The views of a scene show one set of named points, each view turned or mirrored, and shifted as a whole, with a little noise and some points left out.
(in the rows, 128 means zero)

Scene 1
View 1
Q_683: [169 198 191  85  77  89  73 167  96 150 115 121 124 151 125  90 108  94
  98 142  63 146 132 189 166 178 124 139 120 118 154  85 130 121 118 173
 117 216 115 118 145 121 138  92 167  69  90 127 119 141  80  77 124 105]
Q_843: [199 121 194  74 172  97 121 122  90 109 174 139 183 127 103 108 102 171
  79 152 107 124 141 144 124 137 133 107 136 129 189  93 120 110 120 132
  55 172  96 107 140  93 148 128 169 118 148 162  95 160 109  85 135  57]
Q_167: [128 142 215  91 132 160  95 112  98  84 138  99 160 121 111 127  86 174
 133 148  98 116 140  97 183 114 140  80 115 114 170 128  83 134 116 127
  69 156 107 132 154 103 146  85 173 100 131 146 119 138 112  90  84  84]
Q_464: [190 179 192  80 106  84  79 163  91 143 131 131 142 143 119  85 112 115
  87 145  78 138 132 183 153 174 120 129 127 123 171  85 123 120 113 154
  92 213 106 114 143 113 142 100 167  84 106 137 106 145  93  78 123  89]
Q_132: [155 137 185  90 123 140  80 140  94  86 140 102 140 126 115 127  87 163
 121 137 121 125 179  93 183 105 133 116 119 125 148 113 101 124 120 146
 111 117 105 123 134 110 143  92 158 106 127 150 122 140 102  73  90  84]
Q_462: [185 129 178  80 144 107  99 140  91 101 158 122 155 129 112 120  93 161
  95 141 120 124 173 121 153 121 134 126 126 132 161  98 119 114 125 152
 100 132 102 108 129 105 144 114 160 114 134 158 109 150 101  74 116  70]
Q_19: [147 131 173  85 124 112 115 124 107 107 156 113 145 134 120 137  84 138
  97 132 104 138 177 117 153 122 150 140 120 125 132  95 143 108 152 184
 134 117 122 106 129 114 139 126 161 110 118 146 121 156  79  81 137  88]
Q_292: [116 201 210  97  64 144  63 147 104 120  98  92 118 140 129 110  95 110
 136 141  63 136 135 142 203 149 133 109 107 108 145 111 101 140 119 162
 117 191 120 137 156 124 139  67 174  68  88 122 131 126  84  83  89 118]
Q_961: [160 147 183  83 124 103 108 132 103 119 149 120 148 137 121 120  93 133
  94 138  90 136 156 142 149 142 142 132 122 122 149  90 139 112 139 175
 115 155 117 108 134 111 141 119 163 101 115 142 117 152  83  82 135  89]
Q_73: [213 149 166  73 136  56 110 155  94 145 162 145 152 146 117  97 107 117
  60 140  91 143 153 188 119 168 131 152 136 134 162  67 156  97 134 175
 108 182 108  94 125 108 141 135 158 103 119 148 101 161  84  75 162  75]
Q_409: [140 180 191  92  83 115  85 147 105 128 121 107 127 143 126 112  94 109
 113 139  72 140 146 153 176 155 136 129 114 113 142  97 126 124 132 175
 126 177 120 124 146 122 138  96 167  80  94 129 126 139  77  82 119 106]
Q_275: [193 122 165  79 146  97  99 148  92 105 161 124 149 133 113 123  93 156
  86 134 127 129 186 118 148 118 133 142 127 136 150  91 131 106 127 161
 115 117 105 103 122 108 142 121 152 118 133 160 110 156  95  67 121  68]
Q_437: [118 166 174  96  73 141  72 148 108 104 115  88 108 138 130 138  79 118
 129 127  98 140 187 103 198 119 143 144 106 118 110 108 125 124 145 193
 169 108 127 125 133 130 135  86 155  89  93 130 138 134  74  71 100 111]
Q_832: [138 158 219  85 132 123 122 104 105 120 145 119 172 130 113 114 100 143
 103 153  66 131 109 157 145 154 146  90 124 107 176 104 118 126 132 147
  66 209 113 122 159 102 142 110 184  95 122 138 111 149  97 100 133  89]
Q_809: [ 36 156 225 107  90 206 116  72 125  76 119  64 143 121 123 168  65 150
 165 139  71 131 139  71 208 101 169  74  95  91 127 141 101 142 158 170
 117 132 137 144 167 118 136  81 186  89 104 125 145 132  81 103  91 123]
Q_608: [139 110 202  87 159 153 119  98 101  75 163 104 175 116 107 143  81 190
 119 144 119 116 156  82 164  94 149  89 121 119 163 123 100 124 131 134
  78 119 108 119 144 100 146 108 169 121 145 158 114 149 110  87 103  71]
Q_441: [139 130 185  85 135 122 127 108 108 105 159 113 158 129 116 142  82 147
 100 137  97 133 161 118 146 124 154 124 122 120 142  99 140 110 154 175
 114 132 122 109 136 110 141 128 167 111 124 145 117 156  84  85 138  86]
Q_64: [227 138 162  67 150  41 124 151  94 150 176 155 164 147 114  98 111 121
  44 140  95 143 154 196 101 171 131 156 142 138 166  60 169  90 139 178
 104 183 106  84 122 102 144 153 158 111 126 152  95 173  81  76 178  65]
Q_115: [182 135 189  82 146 111  95 140  91 104 155 123 159 129 109 112  98 163
  99 144 112 123 154 128 156 129 130 112 127 127 171 103 110 119 116 138
  82 156 100 114 137 103 144 106 167 108 136 154 107 149 107  78 110  70]
Q_36: [170 141 157  84 110  99  92 155 101 116 145 113 128 143 123 129  88 124
  91 128 112 140 192 128 159 129 140 158 121 130 127  88 145 106 143 190
 152 115 119 106 121 119 138 118 152 105 111 145 121 153  76  67 131  89]
Q_642: [185 191 197  85  90  97  59 176  92 137 113 122 127 145 121  82 111 113
 104 146  80 138 135 176 173 169 115 125 123 122 170  94 108 129 101 151
  96 212 104 123 144 115 143  81 165  74 100 133 114 136  95  75 103  93]
Q_802: [113 157 177  96  83 145  85 137 112 100 125  87 116 137 128 144  76 125
 129 126  99 138 186  98 192 114 148 136 107 118 112 112 126 124 148 191
 160 108 127 123 133 128 137  93 158  94  98 134 137 137  74  74 104 109]
View 2
Q_462: [108 103 125  90  77 167 110 118 123 128 116 117 143 142 148 102  95 165
 156 199 106  97 103 149 133 137 110 143 107 109  69 124 100 148 138 150
  83 153 110 102 140 129 160  95 124 119 142  70 144 164 112 126 110 135]
Q_275: [104 103 130  89  92 172 117 104 124 120 124 118 149 147 153  98  92 176
 156 198 115  98 100 156 128 129 101 147 100 115  63 122  94 154 138 157
  80 171 103  98 142 124 152 105 128 110 144  66 145 174 122 115 122 132]
Q_167: [113 100  94 106  50 144 118 151 114 155  94 116 124 128 128 119 114 135
 137 207 111 121 112 118 151 174 123 131 124 101  81 144 104 124 124 122
 101 102 113 123 124 153 176  63 109 142 111  91 141 124  74 158  91 140]
Q_437: [105 118  98 121 139 162 176 109 139 128 113 134 106 143 109 135 134 148
 130 184 172 130  92 139 149 111 140 116 140 140  65 153  82 151 146 117
 118 173  86 122 106 135 192  86  94 128 105  66 128 135 148 143 148  69]
Q_19: [110 104 128 114 117 164 138 112 127 131 126 116 143 162 139  94 106 186
 159 184 129 117  82 160 127 140 102 129 117 140  87 132  88 152 141 152
  94 170  97 122 118 118 172 111 108 116 139  71 144 153 122 135 131 104]
Q_464: [105 133 161  73  87 173  98 146 139 108 113  82 111 146 111 134 141 135
 193 169  56  69  97 141 132  97 161 114 148 117 108  98 131 154 208 136
 107 140 147 107 119 135 203  99 121 113 171  75 124 146 130 130  97 103]
Q_809: [120  98  69 156 100 126 178 155 119 180  95 128 110 148 102 121 134 146
 118 189 170 173  83 117 156 198 123 102 152 146 104 177  82 117 106 104
 128 104  88 166  79 148 208  65  70 158  78 100 138  85  72 194 117  91]
Q_802: [108 114  98 126 134 158 173 111 134 135 115 132 111 147 115 125 126 158
 130 184 172 135  90 141 147 125 131 118 138 140  70 154  79 146 137 121
 116 169  84 128 106 134 185  90  94 129 104  70 133 133 137 146 145  77]
Q_642: [100 134 145  74  82 172 108 147 139 107 108  91  98 134 105 149 146 117
 174 179  72  74 111 126 144  89 173 113 149 108  89 111 128 149 201 121
 110 136 141 101 125 147 201  81 120 119 156  72 119 142 132 133 100 100]
Q_73: [106 119 178  77 105 181  95 123 133 104 134  84 145 163 141  98 114 181
 205 170  60  66  86 169 112 103 118 129 119 128 104  91 119 167 195 169
  83 174 134 103 130 112 181 129 131  98 187  66 137 174 136 111 109 116]
Q_843: [112  99 150  78  48 166  77 140 113 132 115  92 158 150 156  88  90 171
 182 197  56  82 102 150 122 159  97 144 105 102  96 105 118 144 151 163
  74 126 134 107 140 126 161 102 134 114 165  84 148 164  81 127  81 161]
Q_683: [104 138 156  82 111 174 122 144 144 105 115  87  99 148  99 142 156 132
 188 160  76  80  94 138 136  84 171 102 158 130 108 106 126 155 214 127
 119 150 138 116 108 135 213  98 110 113 160  70 118 138 146 134 109  79]
Q_961: [112 111 140 100 106 164 123 127 128 126 121 104 134 157 131 106 116 172
 171 177 103 101  88 157 124 131 118 126 126 133  98 121 103 152 163 149
  97 156 114 120 119 123 185 109 112 116 149  75 139 150 116 135 116 108]
Q_832: [117 111 142 100  66 150 100 166 120 145 108  86 130 155 122 107 126 154
 182 179  63 103  90 139 130 165 127 114 138 123 127 115 124 135 168 143
 104 105 138 136 106 137 200  92 108 127 152  98 138 124  76 159  81 126]
Q_409: [110 126 133 102 113 164 137 138 139 124 114 102 104 149 106 135 144 144
 165 172 108 103  92 137 140 111 153 108 152 134 100 125 109 148 181 125
 117 150 119 126 105 136 206  94 102 121 138  76 126 131 133 143 118  81]
Q_132: [104 104  97 102  77 160 132 118 121 136 107 128 129 130 135 118 106 147
 130 208 138 115 111 131 148 139 121 140 115 109  52 141  91 140 124 130
  95 146 101 106 137 141 163  74 117 129 114  72 140 149 109 134 119 128]
Q_608: [112  88  97 112  56 149 116 136 109 156 105 123 148 139 150  91  87 167
 135 212 121 128 105 136 140 190  89 141 102 106  75 145  89 130 101 142
  84 118 100 122 132 139 157  80 113 135 113  90 151 141  68 149  97 152]
Q_115: [108 104 126  86  60 164 100 134 121 130 111 105 139 137 143 109 105 152
 159 199  91  92 108 138 138 142 116 139 114 101  79 122 109 144 145 145
  84 136 120 105 140 137 165  87 127 119 142  77 140 156  97 129  96 143]
Q_64: [112 117 192  71 105 184  84 118 132 102 140  78 158 172 151  84 103 198
 216 167  46  58  79 182 103 107 106 133 113 132 114  84 122 171 197 182
  76 181 137 102 131 104 175 145 135  92 200  66 143 184 134 106 107 123]
Q_36: [106 111 129 103 131 175 142 100 136 116 129 121 133 155 137 110 109 177
 157 184 138 104  90 160 131 107 119 131 120 137  68 127  88 161 153 148
  95 188  94 109 124 119 172 111 115 110 141  60 137 166 147 121 141  95]
Q_292: [105 130 110 105  98 155 146 152 139 130  98 108  86 135  86 156 158 112
 151 175 116 113 101 116 155 114 176 100 164 126  94 139 112 138 177 100
 130 126 122 128  99 153 216  68  93 137 120  81 118 109 124 159 114  79]
View 3
Q_802: [211 182 115 167  79 145 162 144 116 134 155 147 152 141 117 104 117 138
  93 149 102  90  89  79 105 138 139 113 120 145 144  78 157 141 157 160
  77  92 129 164 130 124 131 129 166 107  97  93 163 113 122 104 133 132]
Q_132: [182 162 105 169  73 144 154 142  99 165 149 157 155 135 163 114 117 138
 108 142  71 107 117 117 103 136 106 114  85 171 135 123 145 137 123 161
  93  94 171 165 129 114 119 105 154 123 117 117 138  99 129 130 108 128]
Q_64: [116 119 146 124 147 150 141 149 100 123 202 121 165 127 111 101  55 107
  34 182 101 117 130 131 136 143 124 138 163 151 103 162  90 150 105 177
 137 108 221 103 203  59  93 104 116  69 201 146  73 164  91 128 145 140]
Q_683: [181 133 134 144 116 117 169 173 110 118 162  98 154  95  87 109 108 118
  22 139 146  83 148 126 139 136 155 114 175 139 143 109 118 131  95 160
 150  69 202 135 142 109 103 124 125 126 105 108 107 157 135  94 152 143]
Q_462: [155 145 116 155  96 149 147 142  95 158 166 151 160 137 156 110  95 128
  95 155  73 114 122 126 113 137 101 122 101 171 125 146 127 142 116 165
 107 102 190 145 158  93 113  98 143 104 151 130 112 115 118 137 113 130]
Q_292: [215 152 109 165  88 112 171 171 106 132 148 118 146  92 107 122 138 132
  66 113 143  78 136 114 123 130 149  91 134 148 161  92 146 123 107 150
 139  68 170 159 111 147 138 128 147 151  62  88 132 128 147  97 141 139]
Q_19: [168 162 121 152 106 157 149 139 107 134 183 153 156 143 124 106  89 127
  93 164  89 106  94  93 110 141 122 122 121 155 124 117 131 149 148 166
  94 108 155 139 163  99 133 116 156  84 148 117 127 124 101 125 131 131]
Q_409: [192 150 120 152 107 129 163 162 112 125 166 119 152 108 101 115 115 126
  58 140 131  88 123 108 124 136 144 107 146 145 144 102 133 134 118 160
 131  81 174 144 136 123 126 124 144 120 102 101 124 136 129 103 146 138]
Q_961: [165 147 121 150 115 147 152 149 103 132 182 140 154 124 118 112  95 122
  76 153 104 103 113 110 117 137 125 119 131 156 127 127 124 142 127 167
 121 101 176 134 162 104 130 115 146  96 141 119 109 135 109 122 137 135]
Q_437: [217 182 119 169  73 139 167 146 119 133 146 139 153 142 114  99 119 137
  82 151 104  86  94  80 112 137 147 116 129 141 149  72 154 140 151 160
  73  83 135 167 125 122 117 130 161 113  91  92 170 117 126  98 134 133]
Q_167: [180 147  85 170  87 135 151 156  89 164 166 161 145 103 163 141 131 137
 133 112  90 104 127 131  98 130  95  91  69 185 145 140 144 131 110 156
 138  98 174 159 126 142 163 105 158 141 101 106 108  97 136 143 110 129]
Q_441: [163 155 111 153 114 157 145 147 104 135 193 159 151 129 128 117  91 129
 105 151  94 106  96  99 108 140 115 111 111 161 123 128 130 146 143 167
 112 112 158 134 165 111 154 114 157  87 149 115 112 124 101 134 131 131]
Q_115: [154 135 110 157  97 142 148 149  91 159 168 146 156 120 160 119 103 127
  94 142  80 113 133 138 112 134 100 115  99 177 126 152 124 138 104 162
 128  99 201 145 152 104 122  99 138 118 142 128 101 117 124 138 112 131]
Q_73: [134 129 141 133 136 147 147 151 103 126 189 123 162 129 110 102  65 113
  41 175 103 111 128 125 133 143 127 135 157 151 113 147  99 148 112 171
 128 101 210 115 188  69  97 108 126  79 180 140  89 154 101 123 143 140]
Q_608: [163 154  86 168  91 156 142 140  90 169 180 183 149 124 176 134 113 139
 149 131  64 116 108 119  91 132  82 102  57 190 128 151 144 142 128 162
 115 113 164 151 145 126 166 100 165 114 136 118 109  93 116 156 103 126]
Q_809: [223 182  74 180  85 144 158 157 105 135 181 177 132 102 125 144 148 147
 157 102 119  82  79  77  86 130 125  68  75 167 159  85 171 131 164 153
 119 101 102 162 111 185 219 132 193 134  64  69 145  93 126 123 132 134]
View 4
Q_36: [ 94  71 146 112 111 124  93 114 148 140 136 115  90 179 105 144  98 156
 128 134 115  80 144 100 182 177  89 121 125 131  89 109 148 160 151 132
 130 146 166 139 100 205 193 156 110 135 106 160 128 108 107 145  89 107]
Q_19: [ 99  78 137 130 101 118  84 104 150 144 116 111  94 167  85 135 117 157
 127 139 118  85 127  93 184 186 102 116 116 132  98 126 160 146 149 117
 136 137 159 145 100 189 174 142  95 118  95 159 128 114 114 147  89 113]
Q_809: [153  49  78 165  90  70  70  68 142 172  74 125 158 103  60 101 131 141
 103 145 111 126 100  80 205 170 110 133  49 154  80 182 217 111 104 132
 154  95  89 223  94 142 194 127 113 156 102 135 189 175 140 115 122 124]
Q_961: [103  83 132 115 122 104  98 114 148 150 107 126  92 167  90 127 123 172
 123 140 118 101 139  92 178 180  92 107 120 121 113 133 149 127 151 109
 140 151 173 129  95 178 168 141  99 126  97 150 126 105 119 130  78 125]
Q_115: [108 100 111 114 103 102 105 112 147 144 109 130  91 145 108 127 130 173
 108 112 138 111 126  97 174 141  93  92 103 132  95 154 130 115 147  71
 125 158 184 110 110 163 162 145 101 108 104 151 104 129 149 116  72 115]
Q_292: [147  60 100  93 147  61 115 115 135 172  99 162 127 142 105 109 108 169
 101 137 113 147 159  88 188 143  66 127  87 125 100 157 163 107 115 145
 146 156 145 172  90 159 206 157 134 198 124 126 167 132 135  79  94 139]
Q_832: [125  98 103 115 130  70 109 109 147 166  70 142 102 145  74 102 152 186
 114 140 121 134 133  87 177 171  92  90 102 114 135 176 155  79 143  82
 150 155 175 128  94 143 139 127  90 124  93 132 130 115 140 104  70 149]
Q_437: [120  47 125 118 113 102  85 105 141 155 133 128 120 154 106 135  88 145
 119 136 110  99 140  95 195 165  84 145  94 142  69 121 175 158 126 165
 136 132 128 185  96 193 227 160 130 178 119 151 165 133 114 127 111 107]
Q_608: [113  94  93 156  65 107  81  84 151 139  97 108 110 117  90 126 140 155
 106 111 140 100  88  90 183 147 117  96  75 155  76 171 157 117 135  60
 127 125 151 139 117 150 160 132  91  85  96 156 113 161 156 135  86 103]
Q_802: [119  51 122 128 106 105  81  99 143 152 125 123 120 151  98 132  95 145
 119 139 112  96 132  93 195 169  90 139  92 146  73 127 179 155 127 156
 138 127 128 183  96 190 216 154 122 163 113 154 163 139 116 130 111 108]
Q_132: [114  79 106 128  87 107  93 101 147 140 125 124 108 132 115 134 113 154
 104 109 134 102 116  97 184 134  95 113  84 151  64 146 146 139 131  96
 121 140 153 144 113 172 193 153 116 126 114 156 123 152 148 122  92  98]
Q_275: [ 87  95 134 119  96 126  93 111 148 133 131 111  78 163 111 146 114 163
 119 115 133  82 123  99 179 158  99 103 117 137  84 125 130 148 156  87
 122 154 183 113 111 189 172 150  99 102 102 164 100 119 129 144  78 100]
Q_167: [134  89  80 135  92  81 100  92 144 154  92 132 121 111  98 116 137 162
  94 111 137 129 106  88 183 130 100  99  68 147  84 181 153 100 122  72
 130 139 150 149 110 142 173 137 109 124 107 140 129 162 164 104  87 116]
Q_462: [ 97  96 121 121  97 115  97 110 149 137 120 118  87 151 108 138 122 164
 114 115 135  95 123  97 177 151  97 100 109 136  87 139 131 132 152  79
 123 154 181 115 110 178 171 145 101 106 106 158 103 126 139 131  76 106]
Q_464: [115  93 124  73 160  80 130 137 143 157 105 159  84 173 110 119 121 192
 114 134 122 133 170  95 171 153  68  99 127 105 129 142 125 101 150 108
 140 185 200 107  93 170 166 151 111 157 111 136 122  92 130  89  63 146]
Q_642: [125  85 115  68 161  70 134 137 137 159 111 165  95 162 123 119 112 186
 106 125 123 140 174  97 174 136  59 106 117 112 116 146 124 101 140 115
 137 187 190 120  94 168 187 160 127 176 122 132 132 106 137  77  69 142]
Q_843: [ 96 121 116 117 104 104 108 111 151 140  95 122  75 151  95 124 149 184
 114 115 141 106 119  95 167 155 101  76 117 122 116 158 121 100 160  44
 129 166 203  86 110 158 130 131  82  78  89 154  85 114 148 124  58 124]
Q_441: [103  84 128 139  98 109  83 101 149 147 101 114  98 157  77 128 129 164
 126 140 117  92 120  89 183 188 107 109 108 131 104 142 164 131 152 104
 140 135 160 142 100 174 160 135  90 108  89 154 127 119 121 144  87 119]
Q_64: [ 73 112 166  89 144 121 112 136 153 140 111 124  49 209  92 135 129 196
 140 145 119  89 161 100 162 200  88  85 163  98 148 114 114 124 187  93
 137 182 228  71  94 195 132 139  78  97  83 154  88  59 105 140  51 138]

Which points are out of place in each view (at most two, in the order of its rows)? Write none if all are in place.
view 1 -> none
view 2 -> Q_464
view 3 -> Q_73
view 4 -> none
